Points on a hilly landscape, in no order, each with its height.
A ball rolls from a point to whichever of its 2 nearest points has the largest drop for the distance, and stops where none of them is lower. Distance is the straight distance between rows; heights are no part of it.
J445: [ -3   7 -27   2  12  -3  25  22   0   7  -4  27   2  -6   8   0  -2  -5
  -3   6  30  10  37  19 -11  -3   5   3 -24   2 -26 -33   6  18]  height 478
J936: [ 13  13 -30  19  10   5  -6   4  -8   7  12 -19   0  19 -16   9 -23   4
   1   9  13 -22   3  -5   5   9  -1 -12   1 -10  -9 -21 -29 -10]  height 528
J153: [ -2   5  -5 -12  13  -9 -32  19  17 -31  -6 -13   0  -1  -6 -35   8  26
  -2 -36   2  -7 -21  13 -18  -6 -10  16  22 -22 -20 -13  29 -13]  height 670
J155: [-13  22   1   3 -33  -4   8   4   0  29 -15 -18  -2 -31  -5  17  -9 -13
  -8 -18  28  15  23  21  -1   6  21  12 -34  34 -15  23  19  28]  height 820
J700: [-12  12  23   0   0  14 -11  -7  53  -9   0 -16   3  -6   6   5  -5   1
  -7   6   2 -16 -24 -15 -12   3  -2  -6  -9  21  16  20   2   3]  height 323
J396: [ 10  -7  48  19   3  39 -14 -26  23 -11  14 -14   3   2 -15  -4  -4  -8
 -15  41   2  -6  -2  -4 -11  10  10   3 -14  17  15  27 -10  17]  height 377
J989: [-13   1  -5  -3  -9  -2   5  -8   0   1 -11 -27 -14  -9  24 -26   8  24
   0 -24  -3 -14 -15  -6  16  -4 -33   1  10   3 -25 -25  -7  -7]  height 404
J917: [-10   6  11   9 -15 -11 -11   3  15   1  -9  -1  -8  -4  19 -10  -8  38
   8 -32   8  -8 -23  -3   6   6 -27 -11  -7   8  -6 -20  14 -18]  height 331
J475: [ 24  12  -2   1  21  45 -29   6  27 -17   9   4  -4  18 -33  14 -22  14
  -5 -12  -1 -27 -26  11 -20  18 -24  19  20 -11  23   5   6   8]  height 415
J219: [  3 -27  17 -16   9  -3 -38  -6 -31 -28  20   2  -8   1 -20  -7   3  35
   5 -23 -13   1 -10   4   6 -14 -15   4   3  -9   3  11  11 -22]  height 470
J861: [ 18  12   9  -3   2  21  26  -5  -8   0 -19  19   4   6  19   4  20 -19
   8  -1 -10   1  11  10  16  -5  18  13   3  -6 -15   8 -21  24]  height 839
J228: [-30  16 -18  10  24 -11  17  12  17   1  -2  13  -1   4  13   8 -13  12
  -8   2  32  -4   8 -12 -22   0  -9 -16 -21   0  -5 -13  -4   5]  height 731
J787: [  3   2 -10   3 -14  -7  18  11 -17  14   2  -9  13  18  -6  19 -20  -6
  10  -2  13  -2  19  -3   2  -2 -17  -2   3   0  -5 -11 -26 -24]  height 483
J194: [ 18 -23  28 -21   1  14  -2  -3  -1 -24   5  31  10 -11 -27   7  14  13
   7 -20 -26  12 -16  16 -23 -32 -21  -3   3  -3  25  19  34   8]  height 351
J899: [ 10  -8  18  13   9  -8  -4 -16   0 -11  18  -7  16  -8 -19  -6  10  19
   6  -1  -5   3  -5 -15 -12  -8  -8 -15  -6  -6  24  13  18  -7]  height 740
J342: [ 23   9 -21  28  -8  -2  -3 -14  -8  15  -1 -25  14  18   0  -2 -20  -7
 -17   2  19  -9  21  -4  17  14 -11   2   6  12 -30 -22 -34   4]  height 567
J557: [ 12  -9  22  -3  21  -8 -36 -14   2 -28  25   3   6  -4 -26  -2  21   8
 -22   7 -15  -5  -5   6  -5 -10  -7  -7   1  -9  15  29  16   6]  height 713
J378: [  3 -21   2  11 -11  -6   3 -24 -35  12  -7  14  17  11   5   5   0 -23
  21  14  -8  17  -8 -12  11 -13  21  -1   6  11   1  23 -11   0]  height 213
J263: [  7  -5  45 -10  19  47 -22 -13  -9 -27   6  17 -14  -1 -10   7  -8   0
 -25  10 -18 -10  -1  13 -17 -11 -24  23  18  -5  -1  28 -18  11]  height 366
J582: [-20   2  10   9  -9 -30   4  -7 -24   9  15   8   9  -2  10  -7  -6 -11
 -11  13   6  19  13 -25   3  10   7 -11 -15   2   9  13 -25 -14]  height 589
J310: [ -7  15  -5   5   8 -28 -10  -2  26   2  14  -7 -10  -5   1 -13  10   4
 -22  -7 -13 -15  -1  -8  -1   7 -20 -19  -5 -10  -5  -8   7  -7]  height 667
J513: [-29  -5   8  -5 -10  -8   3  17 -12  14 -14  -3  11 -12  13 -27 -14  -7
  10  46  18  13   2 -17 -15  27  47   2   6   0   6  14  -6  -3]  height 762
J412: [ -1   0  -8 -25   3 -27  -1  13 -27 -10   9 -11  -2   9   2  -2   2 -15
   6  18 -12  -1  24   0  -7  -5  -4  -2  -7 -14  11   2   0 -10]  height 379
J868: [ 18   0 -34  36  -1  23  -2 -23  10  27 -11 -20   2  14   5  13 -19 -18
 -13   5  31  -3   7   1  13   9   7   0   5   4 -30  -2  -6  13]  height 605
J147: [  4 -15  25  -3   9  18  -5 -13 -14 -11  19  25   6  13  -2 -11  15   4
  22  44   5   2 -15  -4   5  22  22 -11  26 -11  44  43 -12   9]  height 268
J632: [ 18  -4   2   4 -37  10   3  -6 -17  31 -15 -21  10  -2 -13  32 -15 -18
   0 -10  23  -4  16  14  23  13  15  11   3  12 -27   0  13  13]  height 494
J247: [ -6  21 -21  30  -3  -7  -2  -9  16  28  -3 -19 -14 -10   9  -9  -2 -30
 -25   6  19   6  18  13  12  16  25 -13 -18  11 -16  11  -8  35]  height 284
J853: [-15   8 -19  -5  -6  -2  -7 -16 -15  -7  -3 -39 -18   3   5 -19   3   6
  -7 -19 -11 -12   6  11  19 -13 -12  -2   2  -6 -30  -7 -29   3]  height 335
J259: [-15  -9  -7  15 -21 -17   3 -32 -18   7  13 -27 -11   9  12 -11   8   0
  -6  -1  -5  16 -12 -25  18  -6 -16 -27  -9  10  -2   2 -11 -14]  height 513
J343: [  5  -3 -26 -10  11   2  14  11  -6   5 -14 -14  -5  -3  -6  23   5 -25
  -5   5  -3  -4  33  34   0 -14  21   2  -6 -13 -13 -13  11  14]  height 456
J489: [ -2  -9 -17  -8  10 -25  11  -2  -1 -14   5  -1   9   7  -6   5  34 -14
  -6 -16 -24  11   9  15  -3 -31 -14 -14   0 -20   3 -22  22  -5]  height 606
J709: [  4   3   6   1 -13 -35 -30  10 -17 -17  11   6  -6 -23   0 -32  23  10
   4 -11 -22   6  15   0 -13   9  -6  -6  -8  -2 -19  10  22 -18]  height 677
J46: [ 34  -4  23   6   6   3 -18  21   5  -2   5  21  -8   9 -17  21   8  12
   1  -6 -20  -7 -11  10 -21  -8 -17  -8   9 -11  37  -6  30   1]  height 556
J644: [ 22  -7  23 -18  27  13  -9  20   0 -17   7  35  -1   2   0 -18  18  22
  10   7 -23 -14 -19   5  -8   8   0   9  29 -22  21  16   3  14]  height 581
J58: [  5   6  32   6  -1  -3  21   4   7   4  14   8   7  24 -12  13   8  -5
  15  -5 -15  -7  -8   1   3 -14 -15 -23 -12  -2  30   2 -12   6]  height 488
J951: [-14  -3 -19   2 -34   6   6  -6 -25  29 -17 -37  -5  -6  -7  17 -19 -12
   1 -16  30  -5  19  22   6 -19  -3  -3  -2   7 -27 -30  14   8]  height 445
J880: [ 14  16  10  -4 -26  -3  16  19  -6  32 -29   5   3 -19   6   4  -1 -30
  -5  16  29  23  27  21   9   8  35  21 -10  36  -8  16  16  23]  height 796
J802: [-33   6 -30  25  -2  -5  26  -8  35  26 -22 -22 -10   2  27 -11 -15 -11
  -3  -4  24   3  -6  -3   8  -7  12  14 -20  25   1  -5  -4   2]  height 675
J642: [ 17   0 -10   4 -15  -3  10  -7  -7   5 -16 -11   4  20   2  13  10 -12
  10 -23 -16  -8  10  12  10 -25  -6   3  11  -2 -15 -34   0  -4]  height 390
J540: [  1  12 -14 -32   4  10  22  25   0  -5  -8  16   0   1   7   8  -5  -2
  13   2 -15  -2   4   5  -6   8 -17  12   8  -7   5 -18 -26 -11]  height 320
J213: [-21   5  -8   1 -19  -4  -9  17   2   7 -16  13  -8  -4  20  10   1  15
   6 -30  -2   1 -10   3   9 -22 -16 -21   1   2 -29 -34  34 -11]  height 408
J96: [  1  11  11 -25  12   1  11  15   4 -13  13  19   1  14   7   8  -3  -3
   5  18 -16 -15  10   2   4  14 -11  -6  14 -23  33   8 -27   2]  height 262
J264: [ 20 -14  35 -22  20   9 -34  17   6 -25  11  30  -1 -14 -23 -15  -2  35
 -11  -3 -21 -10 -12   9 -23  13   3  16   8 -11  -1   9  14  -5]  height 612
J930: [-24   4  47  -6  11  31  -6 -11  29 -15   3  -9   2  -2  -2  -6 -12  18
 -21   2   7 -23 -21 -11 -22  12  14   8  -2   0   5  19 -19   4]  height 248
J297: [ 12 -12   3 -18   6  -3   6 -19  -2 -30  23  26  -2   6 -13  16  15   2
  15 -12 -22  10 -25   9   6 -30 -34  -5  18 -10  33  27  32 -11]  height 289
J569: [ 13 -19 -15   1  -2 -33 -24  -4 -30 -27  12   1 -13  -3   0 -19  23  21
   5 -27 -16  -1  15  10  -1   3 -23   4   5 -10  -5 -20  31 -19]  height 718
J357: [-23   5  -6  22  -6  -2 -11 -17  16   0  13 -37  -3  -2  12 -15  -5   7
 -14   0   4   4 -17 -30  22  23  -2 -15 -13   6   1   3 -18 -16]  height 457
J841: [  0  14 -28   9  14 -15 -17  17  -1  -9   1   4  -8  -3  -3   3   6   8
  -9  -8 -17 -21   9   6   4   6 -11  -6  11 -16 -20 -24   1  -3]  height 628
J534: [  6  14  -5  19 -14   3  17  -4  12  27 -24   0   7  15  17  -3   3 -33
  -2  -2   7  10   9   5  24  -7  25  24  -3  18 -14   3 -21  18]  height 818
J499: [ 19  14 -16   1 -19  26  19   7  -6  31 -12   1   5   5 -12  54  -5  -7
   2 -20  31  -8  22  29  17  -1  -2  16  10   6 -20 -14   5  15]  height 499
J365: [ 14   8  30  -1  -5   8  -2  19  25   4   3  -3   9  14 -19  27  -1   4
  12   6 -10 -24   4  12 -22 -11 -16  -9 -11   8  35  -1  25  -4]  height 527
J752: [  9  24   2   8  36  17 -29  15  25   0   3  14 -12   9  -6  13 -16  17
   3  35  13 -24 -11   8 -22  18  -8  -2  -1  -6  19  12   8   9]  height 334
J463: [ 23 -13 -13   0   0   0  -3  23 -13   3 -13   6   5  15 -12   6 -11   2
  40   6  -4  -7  -2  -2 -13   4  14  11  11  -8  13 -11   2  -9]  height 512
J130: [ -1  -1  11   5  30  13 -33   7  31  -8   2  -1  -6   3 -24   9  -9  28
  -2  -8  13 -14 -36  -2 -22  -7  16  -7  12 -14 -10  16  12 -11]  height 665
J983: [ 11  -1  -2 -17  12 -12  -4  31  18 -17 -12  19  12 -19   6 -15  -3  16
  17   0 -10  -5   2  -3 -18  10 -20  10  -1 -11 -10 -24  31 -15]  height 397
J922: [ 25 -21  20  -4  16  31 -25 -14   1 -24   9  -7  -3   1 -22  -1  -4  28
  -1 -17 -18  -9 -37 -11  -5  -2 -26  19  31 -10  16  15  -7  -6]  height 384
J698: [-18   9  -7   3  13   7 -10  17  11   2 -12  11   4  -4  10  20 -19  23
  15  -7  13 -15 -29 -11 -23  -2   5 -10  10 -17 -17  -2   6 -13]  height 634
J606: [  8 -17  -3  12   0 -11 -10 -31 -26 -31   9  19   3  23   5   0  19 -11
  37   3  -6   8  -8  -9  18  -7  -5  -1  16   8  14  23  -7  -1]  height 105
J312: [-13  15  10 -12  10  -7  15  10  21   9   6  25   7 -21  26  -1   0   9
  -2  10  -9  -1   1 -27  -5  15   8 -17  -1   4  11   3  16  -9]  height 654
J710: [-17  -2 -38  37  -6   9  18 -14  10  26 -13 -15  -7  15   9  -1 -14   4
   5 -12  43 -10   0   5  -8  -6   1  -4 -14  14 -23 -20  -7   6]  height 642
J60: [-16  10 -18 -15  -7  -2  21  34  21 -15 -15  17  -4   9   8  17 -12  15
  24 -12   5  -6  -2   3 -18  -4 -36   6  -8  -3   6 -31  -1 -16]  height 376
J764: [  0   5  -4   0 -30   0  17 -20   7  17  -2 -42  -3 -19 -11 -10   7 -15
 -22 -25  22   9  28  22  18  17   0  14  -6  12 -33  13 -16  29]  height 638
J613: [ -3 -11 -11  -6   8   5 -22  18   1 -19 -19  11  -7 -12   2 -28  -1  24
  23 -26 -15  -5 -14  21 -13 -21   4  15  10   3 -37 -23  16 -13]  height 705
J268: [ 10   4  -4   8 -12  -7  29   9 -15  32 -14   8  13  20  -5  20  -9 -36
  -5  25  17  17  12   2  14 -13  17   5   0  13  -8   2 -15  10]  height 797
J95: [ -4  -3  32  27 -15  -6 -14 -18  -6   0  12  14   8   7  10 -19  -5  -3
   9  17  15  15 -17 -27   7   7  35  -5  -9  31  44  28  -7  -9]  height 375
J735: [ -5  12  -4   5  -2 -13  36  26   7  17 -12  21  -3  -5  25  -1  -5 -10
  16  18  25  16  25  -4   0  12  15  15 -26  17  -9 -19  -3  -1]  height 418
J479: [ -4 -26 -11 -14  -1  13   3 -12 -39 -12  -1  11  12  -7   1  -4  -6  11
  23   3   1  11   3 -17  11   8  -6  11  11 -10 -16 -10 -24 -13]  height 561
J940: [  3 -17 -16   0  12  -6   0 -16  10 -21   9 -14   9  34 -19 -10  19 -14
   8  -9  -9  -8 -23   1  10 -19 -19 -22   5 -18  25  21 -17  -2]  height 403
J392: [  5  12 -29  -8   6 -18   0  15  -5  11 -21  -5   4  -4   2  -8  -3  -1
   5  12  15 -13  34  18 -24   0   9  -2 -16  -1 -20 -17   5   4]  height 506
J680: [ 10   1  11 -32  21  -2   5   6 -14 -31  14  16  -9  21 -17  11  13 -11
  26  19 -20  -3  -4  16   6  -1 -21   1  -1 -12  52  25 -10   5]  height 312
J196: [-19   0  12  13  10 -14 -16 -26  23   0  35 -12   3  -7  12  -5   3  -1
 -22   1 -17   5 -28 -40  17   6  -2 -41 -12   4  17  25 -16  -7]  height 496
J567: [-18  19  -1 -10 -19   5  40 -15  12  24   5  -1   6 -23  24  25  11 -31
 -30   6  -3  29  20 -15  18  -6  21  10 -24   8  10   6  -5  11]  height 715
J836: [ -7  -8 -30 -17  12  -7 -12  -5 -22 -12   1 -40 -12  21 -14  -6  -3 -13
   0  -8 -19 -12  -8   2   3  -9  -7   0  18 -17   0  -8 -16 -15]  height 263
J621: [ -6  -4  14  23   1 -11  10 -12 -11  10   0  17  17  10  16 -25   1 -18
  -2  31   5  23 -18 -16  13   3  41   1   9  17  17  15 -19  10]  height 304
J454: [  9 -16  18  -2  11   8  -5  28  -4  -4  -2  32  11  -5   8  -7   3  13
  28  15  -1  -8 -20  -5 -20   8  24   1  11 -15   5   3   2   1]  height 549
J9: [  9  -7   7 -22  27   5 -38  23   6 -32  -9   4 -10  -2 -31 -34  -4  38
   0 -25 -13  -5 -20  18 -19   0  -3  36  10  -5   2  -9  26 -18]  height 643
J81: [ 14 -17  23  -2  17   8 -42  -5  -6 -23   3 -10 -22  14 -24 -16   3  31
 -16 -37  -8 -11 -48   9   9  -6  -9   9  24  -6   4   4   8 -13]  height 424
J266: [ 11  -2   4  -1   7   0 -17 -24  -9 -27  15   6   3  11  15 -13  13 -12
  11  27  -6  -9  -8 -14  14  18   1  -6  25 -12  19  29 -14  -1]  height 200
J144: [  6  -6  -3  39  -5 -25  -2 -11  11   0   7  -9  19   4 -15 -25   2   7
   7  10  11  -2   6 -24  -8  11   0  -9 -14   3   6  -3   5  -5]  height 712
J376: [ -7 -11 -17  -6  -7   5  -2   6 -16   3  -7 -13  -7  26  -3   3   5  15
   8 -31 -11 -18 -14   9  13 -37 -16  -4  23 -18  -1 -40  -2 -14]  height 333
J193: [-11  -3  -7  10 -14 -23  -4  -9 -16  -9   2  -2  -8 -30  16 -27  14   0
 -15 -26 -13  18  21  -3  -2  -4  -1  -9 -21  -1 -42   0  -2   1]  height 619
J548: [ -2   6   7  -7 -30   6  27 -20  16  13   8 -17  -2 -28  12   8  21 -18
 -39 -23   4  18  33   9  25  12  14  15 -25   9 -14  19  -5  19]  height 676
J284: [ 13 -23 -30   2 -16  -8 -15  -2 -40  -8   3  -5 -13  -9   1   8  17   1
 -12 -25 -16   6  14  17  18 -14 -10   3  12 -13  -8 -27  24  -5]  height 750
J423: [-13   2  -7  15 -34  -9  30  -8  13  22 -30 -33  -8 -24  17  -8   2  -9
  -7 -29  16  18  20   5   2  -7   7  13 -25  25 -16 -18   9  12]  height 864
J837: [-15  -5 -12  -6  -7  -4  13  14   0  12 -10  -2   8 -20  10  12   2  -3
  -8  -9  -7  -2   9   2  -3 -21  -1 -13 -23  -3 -44 -29  11  -5]  height 484
J290: [ -6  18  10  25 -10  -3 -15 -14  49   2  12 -34   4  -6  12 -17   0   2
  -4   3 -17 -13 -30 -33  10  17  -9  -3 -20  23  21  11  -6 -12]  height 393
J314: [  7  15  11  -4 -28 -11  27   7  12  31 -10  -7   0  -8 -26  21  -4 -10
 -19 -19  59  11  18  22  16  17  16  15 -25  30 -13  13  10  19]  height 841
J113: [ -1  13 -34   7   5   8   0  17  -4  13 -24  17 -11  17   7  17  -8 -11
  30   7  14 -19  -3   9 -12   1  -1  -1  16   6  -7 -14   0  -2]  height 545
J209: [-13   9  35  16 -11  -1 -16 -31   7   0  24  -5   1 -13  -1  -5  12   8
 -16  11 -12   6 -23 -27   2   2   8 -22  -8  28  33  34   0  -5]  height 441
J706: [ -3   8  -7  -1 -50  -2  15 -10   4  13 -18 -23 -14 -21   5   0   3   0
   2 -23  20   7  37  35 -20   9  -2   6 -20  16 -22  -5  26  22]  height 843
J537: [-15 -23 -13 -10 -17  -6  25  -8 -15   3   1   3   6 -14 -10  13  30  -7
  -8 -23 -10  22  14  13  13 -36   4 -15 -19 -10 -27 -19  17   1]  height 551
J791: [ -2  17  -9  22  -8 -13   9   2  15  23   1  -2  14   1  16   4 -18 -30
 -23  29  13  16   2 -23  24  34  11   6   1  17  15  -2 -31   8]  height 87
J108: [-14 -12   0 -24   0  -3  17  -7  -7  -5  17  14  20   8 -10   1  15 -10
  16  16 -16  13 -18 -20  -6 -23  -2 -22   2 -12  32  25  -5  -6]  height 492
J568: [-24  11 -12 -12  -9 -13  -6   5  14  14 -11  -2 -12 -32  25 -15  -9   8
 -22 -23   0   8   3   3 -15   2   3  -7 -18  -3 -60  -3  14   8]  height 553
J449: [ 11  -4  -2   2  -3 -16  41  12 -14   8  11  38   3  -2  19   0   6  -4
  14  16   8  16  33 -18   9  19 -11   6  -9   4  11 -21 -20  -7]  height 345
J341: [ -3 -26 -10 -20  10  -8 -13  12 -29 -38   4  13  -5   1  -9 -18   8  14
  24 -14 -16   2   0 -10  -4  -2  -7  16  -3 -10   3   1 -10 -16]  height 516
J728: [ -8  19 -18  29  -8   6   3  -5  12  34  -6 -15  -1  -9  18   5 -16 -45
 -35  43  12  11  -1 -11  21  18  36  -7  -6  12  -2  12  -1  23]  height 198
J497: [-31  -8  18 -11  11 -13   6 -14  -9 -19  17   8   9  -1   5  -7   1  -2
  -5  23  -5  14  -1 -19  -6   3  19 -19  -9   1  30  36 -10 -17]  height 540
J326: [-18 -19 -21   6 -17   3   8   5 -26   8  -4 -25  -5   4   0  -3 -11  14
  14 -24  10 -15   6  27   1 -20  -8 -10   1  -3 -25 -53   8  -5]  height 394
J272: [ 11 -14 -14  -3 -23  -4  -8  -5 -29   1 -14 -22  -2 -21   0  -1   0  -8
   0 -14  -8   4  37  17   0   7   2   1   3   1 -24 -10  13   0]  height 778
J593: [-34  22 -25  12  15 -18  15   1  41  10  -3   4  -8  -8  26   5 -12 -10
 -15   2  25   6   1 -14  -3  -2  14  -6 -36  13  16  -4 -17   9]  height 704
J3: [ 22 -31  -7 -13  10 -25  -3  16 -43  -6  -7   5   6  12 -28  -6  -5 -13
  39  36  -3  12   2  -2  -9   1  10   9   7  -5  23   7   5 -17]  height 475
J473: [  9 -22  -1 -27   5 -24   7  19 -45  -6  19  25   6   6   9  -9   0  -2
  30  41  -8  17  13  -2   6   5 -12   0  -6 -13  22   9  -2 -12]  height 432
J363: [ 26  -2  46   5  24  41 -23   4  18  -7   3   5  -9   0 -23  12 -12  14
 -20   3  -9 -14 -19  19 -28  -4 -13  22  17  -2  10   0  -2  11]  height 410
J550: [  3  28  -7   3 -21  16  12   9   6  15 -21  25  -4  13  19  33  -1 -12
  29 -12 -12  -2  -5  -9  -6  -4  -7   8  13   7 -13 -19  -7   0]  height 577
J298: [ 28  -1  21   4  32   9 -41  -8   9 -18  15 -23  -5   1 -40  13  -1  17
 -11  -1  -9 -14 -22  -1 -21 -12  10  -4   0 -13  22  11  23  -6]  height 689
J676: [ -4  -9  -2  19  -6 -29  15 -10 -12  30  -2 -13   6  -3   7 -10   0 -19
 -13   2  15  24  20 -11   2  14  -2   6 -14  13  -7  -8 -13   3]  height 632
J865: [ 15  16  57  -9  19  30 -18   6  24  -6   4   7   3 -15   1  -7  -5   5
 -33  32  -6 -12   1  -2 -26   4  -6  -2  -3  -1   3  24  35  28]  height 195
J491: [ -9 -18 -13  -3 -18  -1  25 -31 -31  25  10 -33  -3  -3   5  -1   0  -4
 -18 -22  12  14   4  -2  30  -6 -14  -8   0  -1 -16  -3 -21  -3]  height 563
J293: [  1  14   2  -3   6  -1  20   9  12  13   4  18   6  12  29   6  -7 -11
   6  38  -5  -1   4 -12  12  27   7  -4   9  -7  18  -5 -28   7]  height 194
J528: [ 17 -14 -28 -30  15  -1  22  20   0  -3 -13   7   5 -21  -5  16   9  -3
   5  -2 -18   5  24  13  -7 -10   2   9  10 -21 -15 -24  25   1]  height 399
J571: [-18   4 -19  -9 -11  -3  17  27 -23  11 -15  14  -1   2  -3  19 -27  12
  25  -7   2   5   5   2 -14  -4  -5  -3 -12  -3 -14 -38  -4 -25]  height 431
J925: [ -1   4   4 -28  10 -26  -9   7   2 -11   2  10   1   3 -10 -14  18  12
 -18 -27 -22   1 -10   5   5 -17 -29 -11  -4 -10  -2  -2  21 -12]  height 648
J116: [ 12   9 -15  15 -20  25  11  -4   6   6 -12   7  -8   5  15  24  17   3
   2 -21   7  -8  14  21  16  -4 -10   5  11   1 -30 -39  12  16]  height 448
J131: [  0   8  18  -8 -18 -13  43  22 -14  43 -22  16   8 -13   0  15 -11 -35
 -28  25  19  39  16   4  21 -16  31  17 -16  24   0  17  -4  24]  height 772
J397: [-18  -6   8  -2 -20  -3  33  -8  -8  35   2  -4   9 -18  12  13 -12 -37
 -28  24   9  37   7 -15  29  -8  41   0  -4  21   7  15 -10  10]  height 745
J992: [-11  27  -2  -7  -2   5  20  -3  15  25 -10  20  -5  -9  23  26   2 -17
   3  11 -16  14  -2 -17   1  -8   8 -12 -13   4 -12 -11   6   3]  height 613
J371: [ -5  -7  -7 -35  25 -14 -20   2  -8 -27  -2 -32 -11  15 -11 -17   5 -19
   8   7 -23 -10   2  -3  -9   5  12   1  10 -12  12  20  -9 -14]  height 319
J100: [ 14   4  -6  -3   3   5  24  -4 -16   9  15  34   6  20  10  15  12 -17
   5  19   1  15  11 -21  17  19 -12   3  23 -15   5  -7 -29  -6]  height 270
J241: [ -8  -8   3  26  -6 -40  23 -18   6   3  13 -17   6  -6   1 -40   2   6
   2 -10  19  27  11 -17   4   6  -5   5 -19  21  16  -9 -12  -5]  height 672
J575: [ 14 -20 -19 -27  22   0 -10  29  -3 -17  -4  20  -5 -18  -8   8  -2  15
   1 -17 -19   1  -3   2 -13   7 -12  19  27 -22  -1 -32  36 -16]  height 329
J705: [  9  -6  -3  -3   8  -2  -1   5 -19  -4 -15  20  -8   5  13  -7  24   1
  13 -18 -29   1 -10  14  14 -12  20  15  16 -15 -22  -2  -8   5]  height 860
J324: [  0  10  13   0   1   8  -1 -10  15  -9  12   2   6  14 -23  12  11 -14
   7  12 -21  -3 -38  -5   7 -11 -11 -26  -7 -11  36  29  -4  -1]  height 449
J572: [-15   1  47 -17  18  44 -10   0  18 -19   9  12   4   6  -7   3 -17   5
 -24  19 -14 -19 -12   0  -7  12  -4   1  24  -6  20  30 -27  14]  height 313
J529: [ -4 -10 -18  -2  -1  23  -3   3 -10   6  -8   3  -5 -10  15   7 -23  20
  16  -8   5  -1  -6 -12   3  -8  12   6  24  -7 -28  -6 -14 -10]  height 599
J352: [-16  14  -4  17  -4 -10 -13  -2  11  14  -4   4  -1 -32  35 -13  -8   6
   3  18  -1  14   5 -38  -4  19  23 -10  -7  16 -12   8  15 -10]  height 695
J914: [  1   0  44   3   6  25 -28 -23  -6 -14  22  -4  -2   6 -15 -19   1  -1
  -6  48   3  -5  -8   3  -9  27  29 -10   7 -11  29  30  -2   8]  height 321
J889: [ -3   8  38  -5  25  24  -1  15  37   0   4   7   1 -10   6  -7 -17  14
 -10  34  24 -26   0   2 -27  23   4  -5   2  11  24  18  16   7]  height 276
J89: [ 15  -9  -5  -9  15   4  -6 -12 -15 -33  20  -9  -9  31 -37   0   2   3
  14  -3 -26 -18 -16  14  -2 -10 -18   8  13  -7  39  14 -21   1]  height 355
J462: [  8  27  -1  10  23  28 -29   1  49 -10  -5  10  -4  25 -22  10  -3   8
   5   9  15 -35 -31  11  -5   5 -19  -4   4   2  10   2  -2   8]  height 378
J980: [ 14  13 -14  19  16   4 -26  21  12  -9   4  23  -8  15  -6   4   1  25
   4 -10  -3 -25  -1  21 -14   2  -3   3  12  -6  10 -14  26  -1]  height 588
J860: [ -9  -3  -6 -13 -20  10  23 -24 -15  16  -2 -45   0  -3 -13   4  -7   8
 -32 -33  26  -5  18  18  25  -3 -17  12  -9   2 -32 -16 -25  22]  height 602
J684: [-13   3 -20   3  -9  -1  -8   3  -6   8  -9  -4   5 -22  20 -22 -10  -2
   3  28  12   3  21 -11 -22  26  41   0  -7  11 -28  11   4  10]  height 732
J159: [  7 -10  20  10  13  24  -6  -8  26 -28  16 -10  13   9 -11  -3  -9  30
  -6  -4   3 -10 -17 -13  -6   8  -4   3   8  -4   6   8 -26 -10]  height 325
J129: [  1 -21 -24  -3   9  -8  -7 -31 -15 -30   8   3 -12   8  -5   1  22  -5
  26 -23 -15  14 -16   1  17 -34 -20  -3  17  -4  12   6  17 -19]  height 210

Call two points neighbours if one is among the 2 nearest of the other. Go from one point of each pair to the other, from neighbour to neighbour, staying as low as possible. Name the highest point that can't be avoided.
J865, J791 => J46
J575, J836 => J310
J606, J930 => J396
J836, J917 => J989

For each start below, name the point where the ball stops.
J131 => J930
J130 => J930
J593 => J293
